Points, in no order, along strands that fork, close into loops and pass close to each other.
In the rows, 128 means zero.
Two points are linked if the straight distance between their rows is under 166. Some points are linked to none.
j_791: [112 165 111 124 172 112 142 106 125  90 118 151  87  93 123  87  84 124
  23 124 146 168 106 157 150  82 123 147  90  55 116  90 117  99 117 198
 103 132 163 115 103 126]
j_824: [138 112 152 110 114 123 110 170 140 149 133 107 157 133 126 141 136 137
 195 108 134 101 157 147 140 155 128 138 127 161 137 140 142 144 129  73
 139 144  98 174 167 102]
j_200: [ 86 137 103 123 158 142 159 171 117 125  78 111 123 157 127 119 141 131
 138 156 112 129 148  92 111 107 112 110 166 148 108 145  98  76 162  68
 141 131 115 150 114 129]
j_982: [116 113 109 131 114 151  90 122  75 132 135 157 156 137 102 153 151 136
 170 122 148 144 104 129 141 119 141 139  94 120 128 135 146 140 143 164
 111 130 152 154 106  91]
j_116: [ 24  93  82 116 162 125 100 133 131 135  96 127 152 136 149 166 126 118
 134 146  98 132 144 138  88 148 129  77 115 137 118 118 130 133 121  92
 148 127 128 115  88 121]
j_967: [175  94 136 136  93 163 119 124 149 189 136 104 209 155 115 190 122 157
 228 100 140 108 114 120 120 137 176 141 132 172 161 100 139 115 152  96
 153 112  80 121 126 114]
j_871: [139 136 111 113 124 113 143 151 142 167 100 114 114 137 159 112 102 119
 144 117  88 125 179 171 101 170 129  97 155 160 182 119 127 175 138 112
 156 121 103  46 148 161]
j_349: [212 124 101 150 107  96 153 117 145 163 118 109  89 154 123  80 110 150
 113 136 102  97 131 146 130 117 143 131 149 149 133 129 103 148 145 107
 124 145 106  98 148 139]
j_419: [109  87 141 137 146 167  98 155 140 132 117 119 155 155 163 171 113 103
 201 164 123 143 122 115 146 172 154  67 116 146 149  67 120  90 131 116
 136 108  94 102 103  61]
j_885: [141 166 167 147 118 149 160  87 126  84 162 142  94 107 136 107 183 111
 158 165 151 126 108  86 224 143  81 137 140 104 114 157 124  90 146  95
  99 108 157 193 173 143]
j_23: [159 182 182 147  95 178 159  80  92 106 109 114 118 133 133 114 194 120
 177 152 148 169 114  81 197  84 111 134 140  75 102 134 117  61 163  84
 121 120 187 163 140 137]
j_971: [149 157 123 170  90 142 145 123  94  74 141 110 105  98  91 105 111 100
 121 112 149 125 155  79 100  28 108 170 145  70 155 131 125  62 145 126
 136 137 196 172 119 120]
j_50: [155 166 133 112 137 164 197  84 146 122 138 118 117 153 130  99  97 110
  84 144 109 157  90 121 203  89 139 143 122 124  96 109  71  76 120 103
 136 122 135 121 156 140]
j_315: [101 117  90 158 115 100 101 109  70 143  94 123 146 134 143 138 104 118
 134 121 154 115 167 139  53  99 155 112 134  69 171 129 135 142 174 124
 201 131 108 116 102 123]
j_884: [ 74  97  85  98  95  93 125 162 120 126 132 151  94 147 127 157 118 129
 105  93  77 107 204 154  76 112 138  83 128 162  91 121  93 128  93  74
 150 104 138 175 147 106]
j_773: [149 140 148 118 142 168 116 129 128 130 137 112 157 150 171 130  94  94
 175 154 114 177  83 113 175 135 179  81 119 114 117  88  87  76 163 125
 133 101  85  86  85  92]
j_358: [171 158 155 166  85 113 122 112  68  94 136 175 111 123 137 140 109 149
 100 125 150 135  93 133 135  85 154 153 143  74 110 144  96 116  75 155
 151 152 148 111 124  94]
j_522: [118 161 173 157 138 174 131 122  76  88  92 138 138 155 158 108 165 130
 173 158 145 142 102  75 176 100 122 127 146 124  90 144 126  75 153  81
 150 135 136 155 142 111]
j_937: [ 36 113  65 140 155 120 114  97 143 142  78 133 149 135 147 120  91  95
  97 107  74 138 171 140  71 112 136  82 110 153 116  81 126  98 144  78
 121  89 136 123 134 130]
j_841: [137 125 134 155 102 123  82 131  77  59 118 178 114  80 122 135 111 130
  93  86 142 133  98 117 126  52 126 146 124  75 122 135 147 134  92 160
 148 142 185 162 128  84]
j_151: [157 171 185 139 122 153 118 131  92 126 161 164 146 120 157 149 164 120
 155 130 155 166  91 102 199 193 144 118  98 102 140 155 153 136 102 199
 100 146 140 147 137 127]
j_89: [ 49 129  65 102 149 116 128 109 150 111  86 101 131 139 140 121  68 102
  91 139  68 178 145 165 100 108 128  72 121 118 117  83  87  66 168 104
 135  93 110  94  81 131]
j_240: [161 118 169 130 137 151 107 117 137 171 104 115 145 128 147 162 124 104
 199 143 169 136  96  86 154 183 120 131 171 126 183 116 159 149 179 132
 178 143  74 110 122 159]
j_152: [124 117 166 118 159 121 116 145 172 172 165 144 142 112 156 164 145 156
 161 172 167 118  97 115 170 181 122 133 106 127 129 173 158 189 134 180
 100 141 111 147 153 179]
j_457: [123 125 132 103 122 145 120 143 114 130 126  96 161 138 122 157 137 122
 205 120 152 175 134 103 124  91 138 111 146  99 121 116  99  70 118 124
 138  94 116 156 144  73]
j_947: [137 151 102 141 114 141 109 120 111  92 128 138 104 118 119 112  70 108
  96  97 147 140 111 102 147   4  99 146 115  74 124 133 111  94 105 142
 146 120 176 187 148 107]
j_837: [214 132 229 170  77 157 146 127 119 158  86 110 124 144 133 121 153  91
 192 144 163 140 142  38 180 159 135  74 199 118 134 132 144  94 150 138
 142 118 121 196 176 144]
j_688: [179 110 150 126  92 120  76 156 105 144 184 115 146 142 101 147 139 153
 164 108 105 157 135 135 114 108 168  98 141 143 119 136 117 121 104 144
  92  74 153 192 163  60]
j_466: [124 181 122 139 133 144 146 112 122 108 129 127 119 115 152  89  82  92
 103 148 150 155 100 135 124 111 134 137 129  44 167 114  97  99 162 164
 142 137 137  57  86 147]
j_939: [167 112 183 107 112 159 156 137 151 144 163 125 164 167 177 166 151 167
 149 113  97 126  99 117 134 161 184 145 125 188 136 122 158 158  53 118
 145 160 139  94 137 122]
j_506: [160 142 118 187  93 105 136 139  87  99 134 164  93 105 103  93 158 104
 109 116 169  74 144 116 115 119 102 165 122 101 180 150 155 147 177 158
 128 159 167 158 109 137]
j_531: [120 122 172 133  86 155 126 200 111  95 144 105 120 112  80 120 181 128
 188 162 155  94 163 107 103 107  99 113 181 130 120 191 139 105 172 102
 109 112 128 195 206 147]
j_895: [ 71 125  78 115  95  92 130 152 120 107 116 149  70 124 138 119  86  80
  87 128  80  96 168 125  98 128 134 108 149 121  96 116  99  81 109  98
 122  82 126 141 146  83]
j_463: [138 164 134 126 158 144 134 125 146 128 102 121 105 110 177 109  84  89
 141 148 132 110 136 116 139 153 121 104 144 132 185 109 135 151 169  97
 151 149  94  38 116 163]
j_715: [ 84 138 155 117 134  96 104 184 154 100 129  98  95 146 144 124 150 131
 161 147  94 103 187 126 125 165 161  75 173 173 129 125 118 111 117  93
 141 115 105 149 125  68]
j_157: [ 75 111  93 120 131  91  88 128 120 129 102 187 149 102 110 139 113 163
  82  44 104 116 121 164  83  79 103 165  65 133 154 104 167 164 121 161
 148 121 169 157 107 102]
j_775: [116 113 163  98  96 102 121 188 160 121 148 143 105 109  94 114 161 153
 138 144 109  99 141 177  92 170 112  95 161 178 109 197 169 165 144 104
  56 120 109 156 190 160]
j_310: [125 133 137 134 100 125 124 177  76 132  92 145 103 136 115 143 155 116
 163 130 146  89 179 134  70 158 110 104 157 111 148 185 183 158 178 116
 149 151 127 143 159 141]
j_281: [118 156 132 108 168 138 103  88 117 130 113 139 142 107 140  82  78 109
  64 106 131 155  49 142 122  46 122 158  72  91 130  78 144 124 112 191
 131 110 176  78 101 125]
j_138: [132 148 160  99 147 149 155  95 110 122 106 128 138 139 146 103 168 116
 146 124 145 101 102  81 159 135 100 197 136 148 115 156 146 139  88  93
 167 168 128 109 138 161]
j_678: [ 70  92 116  69 105 145 105 143 162 139 142 101 163 164  93 171 127 133
 174 110 109 139 152 155 129 107  98 111 134 197 102  92  73  95 118  81
 125 105 133 144 104 113]
j_805: [ 65  97 126  90 180 137 114  99 167 120 162 129 133 136 117 130 157 153
 162 166 134 167  88 159 176 164 101 122  86 125  92 140 148 142 108 158
  74 141 151 120 104 142]
j_744: [114 129 122 110 176 152 118 149 188 175 169 137 152 125 146 144 124 144
 131 130 175 132 118 116 157 185 118 158 102 143 124 136 133 177 106 159
 124 158 103  95  98 178]
j_680: [121 114 119 143  94 149 123 131 140 189 118  87 149 149  94 126 117 106
 198 120 132 129 203 150 131 146  94  83 145 129 147  84 112  91 179 114
 122 107 124 134 134 117]
j_635: [139 113 146 111 160 129 131 123 129  79 109 148 121 118 106 140 127 179
  47  89  84 157  79 154 113  51 116 136 105 146  87 128 149 137  59 178
 124 157 175 168 119 116]
j_541: [139 134 100 144 101  89 146 130 101 115 126 161  95  80  54  95 159 154
  68  97 161  83 129 131 107  89  67 175 106  73 147 129 144 150 155 200
  90 133 147 188 123 157]
j_867: [111 189  96 183 141 117 158  95 133  85 114 144  41 103 131  61  74 125
  44 163 140 147 114 129 123 106 137 146 106  65  89 114  95  48 155 160
 141 150 158 111 118 126]
j_187: [183 106 115 170 142 104 175 108 145 122 140 131 109 129 163 103 106 163
  53 159 116  99  81 138 117 131 174 124 115 130 107  88 116 186  84 158
 121 159 102  71 109 122]
j_448: [ 86 122  56 136 141  83 150 139 141  97 125 159  92 116 129 158 124 178
  36 112  70 129 165 153  81 149 137 121 106 130 122 133 136 136 112 134
 136 135 125 137 133 123]
j_49: [ 79 137 114 113 142 102 107 120 145 140  92 151 157 126 129 131  67 143
  32  22  90 180 132 168  57  86 131 108  76 132 142 112 142 167 119 159
 137 111 152 129 106 132]
j_144: [117 140 114 135 110 140 149 158 103  87 128  89 121 110  86 134 153 130
 173 140 143 123 163  95 121  54 106 138 159  88 125 175 124  83 144 120
 117 130 153 189 154 145]
j_66: [ 76 104 107 108 150 101 115 148 157 119 160 146 146 109 123 129 165 184
 140 120 110 103 107 162 168 155 111 143  88 136 115 154 131 173 114 165
  80 144 121 173 103 122]
j_783: [139 108  96  82 136 120 143 118 180 170 130 127 195 134  75 170  81 178
  90  59  72 120 112 175  76  88 116 168 113 171 126 100  87 166  91 132
 115 126 154  99  91 136]
j_365: [123 125 118  73  99 162 148 122 119 113 119 154 150 134 110 144 114 128
  81  81 125 142 118 149 115  60  97 193 116 129 158  79 121 128 110 134
 185 115 130 102 126 119]
j_118: [134 118  51 126 119  83 146 124 134 140 121 151  90 112  94 110  84 136
  48  95  70 121 140 160  73 104 123 131 103 134 117 115 114 116 119 127
 108 113 135 114 140 144]
j_93: [148 180 102 166  96 102 156 135  93 114 122 136  87 116 128  82  82  75
  56 116 111 125 138 145  91 117 128 144 137  77 171 121  86 111 176 173
 125 129 153  73  92 155]
j_776: [ 74 105 152  86 123 116 101 202 160 126 152 121 100 153 110 124 167 142
 149 157  90 100 168 147 117 166 149  82 175 202  93 170 142 138 143  78
  97 114 116 168 179 109]
j_2: [140 103 115 148 136 129 136 105 133 159 128 133 154 123 148 120 105 144
  81 121 137 109 116 139  84 133 159 131  96 142 146  89 151 194 108 134
 163 135 121  81  85 103]
j_474: [ 56 153  48 130 153 120 132 111 137 110  82 114 105 138 151  89  50 101
  44 138 110 148 104 130 101  88 148 104 101  99 123 113  84  85 182 132
 150 115 122  94  87 157]
j_483: [152 160 208 153 115 149 116 102  89 104 140 151 111  97 150 116 198  73
 151 169 179 148  95 112 194 197 121 109 123  83 104 169 163 146 127 175
  71 119 163 143 165 156]
j_803: [136  85 126 138 141 108 114 143 151 167 122 155 126 126 133 135 138 144
 117 126 143  83 148 144  73 207 117 130 109 143 165 110 181 211 106 153
 116 166 122 100 106 130]
j_910: [ 65 110  80  96 163 136 125 110 151 153 105 132 156 137 137  92  72 112
  32 113 114 128 129 144  83  86 147 145  91 122 135  93 113 132 145 131
 160 107 102  51  98 184]
j_476: [194 122 106 113 118 140 161 136 150 178 117 101 127 151 106 112 128 146
 143 119 115  95 150 147 115  75  97 165 169 171 103 135  88 135 112  79
 140 125 102 112 162 151]
j_530: [168  95 164 136 130 120 122 155 121 145 169 129 150 146 147 141 136 137
 147 140 122 145 120 131 135 191 179  91 124 156 143 128 163 158  84 163
 115 131 135 109 142  91]
j_417: [120 102 131 117 124 128 138 163 104 141 126 136 131 137 145 164 145 147
 148 105 136  92 172 160  95 120 133 127 125 135 147 161 164 168 149  86
 191 151 110 159 152 129]
j_129: [109 139 128 109 140  99 118 108 126 117 147 138  73  75  99 122 172 142
 106 156 140 138 126 151 121 191  75 129 109 112 106 152 168 142 125 194
  75 112 129 106  93 184]
j_309: [163 189 130 138 153 126 132  88 138 107 138 122  98  84 158  78 128 105
 118 164 126 168  86 139 202 140 126 119 128  91 152 107 113 111 163 145
 109 112 121  61  85 155]
j_646: [141  83 148 158 146  99 127 144 112 113 152 167 156 106 121 169 136 181
  83 110 130 124 104 142  97 156 140 107  86 137 137 107 148 202  91 216
  79 162 144 138  92  95]
j_13: [134 158 190 146 127 183 128 116  95 126  75 113 163 182 158 133 153 127
 188 118 134 143  80  62 178 116 156 150 137 155  92 118  74  49 136  80
 160 143 100 143 125 126]
j_561: [ 97 106  81  92 157 120 154 127 130  76 107 158 109 103 122 140 175 174
  63 127 100 102 141 128  90 121 120 161 121 172  96 133 138 140 114 111
 126 142 128 143 111 146]
j_788: [143 146 104 135 129 142 174  81 106 123 116  89 110 111  82  65 139 111
 134 138 136 145 152  97 145 101  80 160 145 112 149 118 159  80 157 102
 121 101 151 112 112 144]
j_348: [137 151  54 160  93 107 146 110  88 129 107 132  92 112  82 107  86  96
  67  93 102 135 168 141  75  84 110 107 132 100 153 131  96 123 167 136
 119  91 152 114 124 155]
j_262: [153  90 104 144 102 108 131 138 131 115 148 144 106 116  67 142 151 176
 101 140  83  87 195 157  70 132 100 100 156 175 121 144 128 144 144  70
  94  85 142 193 159 104]
j_488: [184 145 173 150 120 140 121  93 119 134 130 141 162 159 187 138 143 136
 175 151 145 125  72  71 187 180 189 115 132 126 137 145 119 121 121  89
 151 133  94 144 159 124]
j_516: [133  54 101 110  99 113 108 152 139  94 141 145 126 138  97 163 105 126
 102 102  81 132 159 143  96  59 138  90 143 170 101 105 108 107 108  97
 151 117 131 195 160  62]
j_829: [174 118 135 155  83 150 140 142 115 157  99  58 131 153 119 110 123 108
 190 110 132 109 170 124 118 100  86 112 154 113 157 102 107  91 158  99
 169 137  88 129 150 129]
j_778: [191 160 158 130 147 144 127 143 160 156 111 116 109 118 150 135  92  85
 167 158 136 159 143 101 152 179 126  66 170 139 172 125 138 120 164 139
 153 142 101  98 145 157]
j_667: [126 148 140  93 143 161 126  84 117 127 123 129 176 145 164 110 110 128
 114 103 136 168  51 132 168  72 155 166 103 117 148  92 128 118 112 164
 129 107 129  69  86 126]
j_955: [ 65 130  76  87 198 145 110 129 149 165 114  98 142 161 164 102  94 114
  97 137 127 123 144 144 116 130 142 168 122 147 121 100  88 126 127  86
 148 158 110  47  89 188]
j_926: [ 92 131  61 150 113  54 127 115 103 124 103 165  88  73  77  95 158 127
  62  78 115  92 179 160  73 128 105 132  78 101 128 147 139 147 160 188
  81 129 159 164 118 144]
j_356: [ 99  90  99  95 150  90 150 136 202 132 175 114  85 132 111 125 128 163
  97 151  85 134 141 130 138 167 137  99 113 182 106 119 122 133  97 120
  79 112 139 126 118 123]
j_755: [169 116 114 117  85 120 103 157 162 177 140 116 160 144 101 139 105 137
 215  74 130 100 202 166 121 151 127  99 149 145 145 130 120 154 174 100
 115 128 135 159 144 111]
j_468: [ 70 125 154 114 116 159 114 156  94  66 122 149 113 106 139 148 172  95
 143 173 147 152 157 158 140 155 138 100 129 103  96 150 155  98 140 162
 119 122 148 144 135  98]
j_572: [129 154 113 152 128 131 139 152  89  73 143 160  66  93 111  99 123 118
  91 139 130 137 128 133 163 115 105 142 102 111  96 157 132  76 143 156
 110 128 174 169 138 112]
j_361: [ 96  72 162 109 161 146 122 162 171 124 148 112 128 147 164 174 145 138
 166 199 122 162 116 109 154 204 182  88 160 169 126 143 133 144  99 109
 147 154  82 106  96 127]
j_271: [117  90 160 144 134 129 124 146 139 109 156 176 141 139 147 181 158 172
 126 157 115 166  98 124 137 195 148  95 114 160 133 140 169 174  85 209
  67 162 130 119 109 119]
j_397: [149 196 161 130 163 145 184  51 150 128 128 135 133 114 161  52 141 141
  89 155 139 161  48 135 199 122 130 158  96  68 126 111 109 109 109 128
 110 124 131  68 103 168]
j_505: [101 112 131 139 134 108  88 133 106 119 140 126 115  98 124 123 164 108
 139 159 190 106 104 119 122 184  97 152 135  88 167 150 183 186 169 179
 158 146 108 126 116 169]
j_260: [194 165 127 146 146  87 181 116 161 156 123 117  99 124 146  56  94 166
  84 159 106 104 104 132 119 134 141 149 125 120 141 142 110 159 121 147
 129 155  99  60 127 179]
j_725: [ 96 160 142 160  85  97 111 138  86 107 108 131  78 108 105 137 146  73
 127 155 154 122 191 124  79 175 109  82 154  86 142 195 144 141 211 150
 138 139 132 133 122 172]
j_328: [120 120 140  89 198 171  97 161 181 164 134 112 167 147 179 166 130 126
 183 142 148 140 126 110 137 206 161 131 128 167 137 150 151 152 130 109
 150 148  76  64 107 164]
j_527: [ 73 167  83 151 142 116 146 133  91  82  91 166  68 108 127  85 113 118
  62 144 116 136 167 128 112 110 120 130 116 106 105 144 125  72 131 142
 149 161 141 123 131 133]
j_171: [205 122 187 147  86 151 120 132 110 143  99  81 125 156 112 135 151 111
 216 135 179 131 146  66 153 112  85 117 177  96 144 130 121  83 144 101
 149 136 117 166 138 141]
j_846: [ 90 108  98  88 152 102 131 128 136 102 105 141 135 114  91 113 137 165
  50 110 108 166 138 141 109  61  76 151 124 158  85 129 169 128  80 145
 128 150 161 169 122 123]
j_611: [  7  84 122  73 154 130  98 154 152 124 104  96 150 175 134 177 125 126
 172 111  92 111 151 127  93 144 137  74 139 193  96 119  97 105  98  74
 119 100 137 148 101  98]
j_461: [ 89  66 109 107 178 107 161 153 202 116 176  91 118 152 156 160 134 146
 118 162  98  99 139 138 118 188 157 139 128 207  94 140 116 149  86  77
 134 144 140 121 112 112]
j_274: [161 134 109 146 156 118 162 125 154 165 122 147  83  87 127 105 130 119
  96 123 146  68 171 106  86 154 100 164 118 115 163 135 137 158 145 122
 123 111 107 113 135 165]
j_586: [154 130 146  91  88 147  93 174 141 102 143 145 123 103  94 124 191 160
 169 124 122  84 166 131 100 109 105 154 149 152 113 207 166 152 127  99
  84 112 137 182 215 152]
j_28: [183 108 175 140  88 138  86 152  87 101 162 129 129 127  97 162 162 134
 169 128 123 139 129 117 159 176 143  91 202 141 130 144 119 145 133 145
  59 100 134 178 168  86]
j_47: [175 153 106 130 106 144 141 100 130 121 130 133 106 113  84  76 162 160
 122 127  89 113 142 109 147  92  75 184 150 152 152 144 167 125 104 110
  98 131 147 130 138 163]
j_492: [144 123 105 177 140  81 110 132  92 116 146 144 134 101 118 153 124 109
  90  90 137 123 156 156  87 177 137 115  97  95 140 128 142 173 125 197
  71 133 130 141 115 104]
j_503: [157 108 110 163 144 125 137 118 103  92 114  99 148 139 111 118  80 129
 109 142 125 148 110 122 138  47 167 101 153 140 101 107 120  98 138  89
 140 125 120 154 141  83]
j_659: [169 158 107 127 116 134 171 110 135 143 175 150 118 118 119 117 113 109
 107 141 136 148 100 130 166  95 107 144 123 101 141 101  92 112 100 154
 124  97 140 118 151 123]
j_963: [115 101  93  93 104 125 142 122 165 138 137 108 162 122  75 162 136 137
 148 114  94 142 155 181 121 122  85 165 154 177 126  76 114 113 115  83
 107 112 112 121 107 128]
j_838: [ 97 123 101 109 190 145 114 130 142 152 131 107 129 140 157 159 130 109
 120 110 126  81 141 117 112 143 108 177  99 179 120 130  87 162  99  71
 151 134 120  68 122 144]
j_343: [183 156 180 149  80 102 149  71 132 127 125 128 104 148 170 116 137 115
 144 158 144 127  92  76 216 173 124 124 166  97 141 149 132 144 123 100
 153 162  96 140 157 159]
j_808: [144 113 138 101 148 193 139 105 107 146 117 105 194 174 110 154 140 127
 134  97 132 164  92 102 160  67 128 180 115 174 106 112 105 103 114  98
 141 122 135 126 139 127]
j_798: [190  71 112 116 137 153 133  98 123 124 129 129 177 131 119 166  95 156
  83  61 108 104  82 143  81  27 144 163 117 156 112 126 128 159  81  95
 158 140 151 143 120  93]
j_583: [200 143 172 128 127 163 159  87 143 162 138 150 188 135 174 130 144 153
 119  84 124 117  91 115 147 140 164 182 107 165 141 119 137 152  70 112
 142 141 118  95 156 145]
j_852: [112 131  87  77 143 119 153 135 157 124 115 130 101 116 115 114  64 124
  40 109  79 130  88 147 137  79 121 134  75 157  86  87 101 122  87 136
 137 109 127  93 121 126]
j_772: [101 118  74 147  91  86 100 153  83 108 131 160  98  93  73 134 176 154
  83 100 100 119 183 179  56 128 108 107 133 120 137 184 154 177 141 155
  77 117 138 159 136 133]
j_247: [132 153 175 101 132 127 116 138 176 170 161 122 114 130 148 122 166 113
 204 169 166 129 109 125 200 186  95 117 141 118 113 146 134 132 145 155
  94 120 135 166 142 155]
j_188: [ 42 100 135  93 146 134  89 129 121 117 141 113 111 147 114 151 159 103
 160 178 138 194 141 170 138 160 113  93 107 102  80 139 144 114 144 158
 100 112 149 131 103 101]
j_472: [152 120 106 150 133 111 145 130 142 145 154 107 117 136 101 104 134 151
 142 152  95 137 132 117 148 147 135 106 167 154 109 134 109 135 123 104
  91  93 129 138 140 107]
j_721: [164  81 153 135  82 138 114 106 140 182 153 121 188 163 119 184 150 161
 210 113 162 152  82  83 164 166 162 127 150 151 124 122 122 125 116 126
  97 100 108 149 121 112]
j_132: [112 150 161 129 109 146  93 177  87 101 133 152 112 140 166 156 136 117
 162 180 160 121 133 110 139 168 168 112 126 101 116 166 138 118 124 143
 156 131 120 149 152  91]
j_666: [147 168 150 152 128 133 158 106 129  99 166 150 102 100 138  95 146 132
 121 133 125 125 112 103 197 117 123 149 122 109 119 134 119 110 121 145
  62 116 173 171 141 112]
j_816: [174 139 165 117 104 156 109 133  90 125 157 110 186 128 111 180 144 159
 194 120 129 160 135  93 134  79 162 132 140 122 121 144 150 100  88 131
 121  93 121 173 159  97]
j_83: [102 109  93 117 111 122 112 116 113 174 117 121 162 130 132 157 103 114
 158  98 153 108 147 128  83  96 131 149 136 107 166  85 117 113 140 105
 171 103  93 120  91 114]
j_453: [ 23 132  92 133 150 106 114 143 109 107 106 129 110 126 164 129 156 131
 110 159 137 123 150 125  71 159 148 108 135 103 116 172 146 158 119 138
 160 148 123 103 115 143]
j_319: [133 110 137 123 142 145 108 129 130 161 123  91 198 149 138 156 114 145
 190  97 150 106 102 145 103 102 173 164 103 144 157 105 123 121 121  94
 170 108  92  84 120 103]
j_704: [200 183 131 179 130  83 143 131 147 120 124 125  45  97 138  91 104  91
 102 152 139 118 147 105 151 167 130 117 144  80 148 158 124 127 147 148
 126 154 124 114 148 140]
j_60: [170 129 137 184 135  79 105 138 127 110 131 158  89  80 118 130 153 110
 112 106 152  86 159 146  98 217 106 104 106 134 157 133 161 213 144 171
  83 149 110 124 123 133]
j_59: [165  91  91 156 167 124 154 110 125 128 133 138 176 133 128 118 109 157
 100 122 115 122 128 152 102  77 146 150 118 156 121 122 139 152 125  96
 141 137 144 132 121  96]
j_104: [ 75 129 100 134 130  81 103 121  86 120  95 139 114  93 137 114 149 121
  88 142 178 123 150 136  80 153 142 145 130  67 163 139 167 172 142 146
 179 150 131 132  95 133]
j_719: [105 131 133 112 144 133 117 125 126 131 123 137 107 137 149 117 132 115
 146 151 125  98 101 108 129 148 113 163 132 153  97 122 134 157  83  86
 159 150 127  72 101 135]
j_210: [113 119 119  79 137 156 154 140 138 130 131 113 130 166 137  99  73  89
  97 122 106 150 102 155 185  58 150 138  97 146  70  91  85  84 105 127
 126 122 118  93 148 117]
j_920: [126 125 151 120 106 118  96 143 126 138 127 108  89 116 106 127 162  96
 192 168 157 134 146 126 151 185  86 100 169 111 106 178 121 153 154 133
 104 111 124 152 155 141]
j_433: [139 195 145 163 133 118 118 111 101 105 119 146  92  97 162 115 116 130
  85 154 166 144  85 134 119 128 138 158 120  67 128 116 106 125 106 171
 155 177 125  63  83 131]
j_521: [186 149 151 159 101 142 140 119 109 128 140 137 106 139 146 139 131  94
 155 159 186 108  99  77 186 145 116 156 128  61 154 155 118 129 146 148
 177 150 121 133 149 147]
j_653: [104  67 150 126 137 137 128 148 126  97 141 116 146 160 118 143 115 138
 131 145  96 151 123 127 142  96 183 104 149 179 102  95 124 110 111 105
 152 144 130 171 130  43]
j_203: [103 121 157 112 123 149 118 118 133 141 133 138 154 127 140 152 158 110
 193 145 196 110 123 108 124 172 111 161 124 120 166 145 192 164 148 132
 180 164 103 115 135 152]
j_821: [125 129 164 134 121 168 126 154 117 146 100  86 182 137 160 175 110 115
 205 124 165 113 126 109 109 106 161 125 103 111 124  95 105  42 112  89
 176 121  72 133 132  94]
j_296: [131 107 150 100 135 130 114 104 156 167 147 104 157 167 111 150 150 141
 218 144 152 130  97 113 191 155 116 141 124 145 115 137 116 120 124 102
 123 150 102 155 135 129]
j_373: [118  97 157 139 147 146 106 146 155 165 109  87 137 146 138 144 133 118
 209 155 130 134 163 129 109 179 105  51 163 164 131  71 120 103 150 113
 129 101  92 125 107 113]
j_86: [169 160 162 124 141 143 140  78 166 161 152 141 181 161 210 115 133 122
 175 116 140  98  99  98 189 163 165 163  98 126 149 113 127 127 101 119
 139 156  90 116 153 148]
j_88: [129 104  89  93 127 131 149 132 174 152 140  84 200 149 115 183  83 158
 113  93  80 125 153 178  73  96 124 144 140 187 120  90  93 139  99  63
 122 107 102  71 124 124]
j_529: [ 78 109 103  83 139 118 115 109 170 158 113 111 193 137 112 157  47 139
  67  11  66 123 107 204  54  68 130 137  90 176 141  98 112 148 123 110
 140 103 149 106 122 149]
j_628: [133 123 111 159  95  87  96 150  83 150 130 128 126 120 101 115 151 129
 125  77 127 110 193 159  58 148 148  96 126 122 129 165 154 181 106 175
  90 136 149 151 141 111]
j_26: [209 156 213 177 106 109 122 113 143 138 128  91  74 124 142 116 141  63
 157 163 150 148 141  65 208 193 140  78 166 108 137 156 118  94 171 149
 106 117 141 165 181 137]
j_313: [130 178 194 120 146 166 162  85 127 135 140 174 150 134 176 105 160 159
 120 128 142 154  65 117 215 166 119 151  92  91 126 132 134 133  94 167
 116 144 135 113 126 166]
j_286: [115 131 149 149 129 103  99 157 110  87 110 112  48 104 102 126 154  55
 121 175 157 114 151 124 135 218  94  70 158 116 118 196 141 132 186 164
  97 131 116 149 145 159]
j_331: [137 151 123 143 144 151 153  86 127 132 139  94 167 124 107  68 114 121
 112 137 153 125 107 117 132  58 104 197 144 123 171 110 135  97 163  98
 153 106 131  90 108 143]
j_123: [157 174 154 144  95 160 142  77 109 141 135 139 184 136 142  82 111 122
 101 108 163 138  51 108 158  62 164 198 123  81 169  88 128 119 143 137
 160 125 122  91 125 141]
j_162: [107  83  87 113 160  72 139 139 175 133 181 110 151 134  96 148 120 189
  99 127 111 122 115 168 141 126 119 133 106 169 103 110 125 164  99 145
  74 125 153 173 117 105]

A fork is a point with three links, a tip a point with one. Leave the first point through the second and follow the links. Name the first fork or tip that comes.
j_47, j_788 | j_666
j_433, j_358 | j_715
j_715, j_776 | j_466
j_521, j_343 | j_492

A piece is two or more points that can be reached from each other along the links. Count, over all rows, the pieces, the separate loops (a circle has one, a figure eight two, a Y none), the forks (points with three links) and the tips (points with one).
pieces | 3
loops | 1
forks | 15
tips | 19
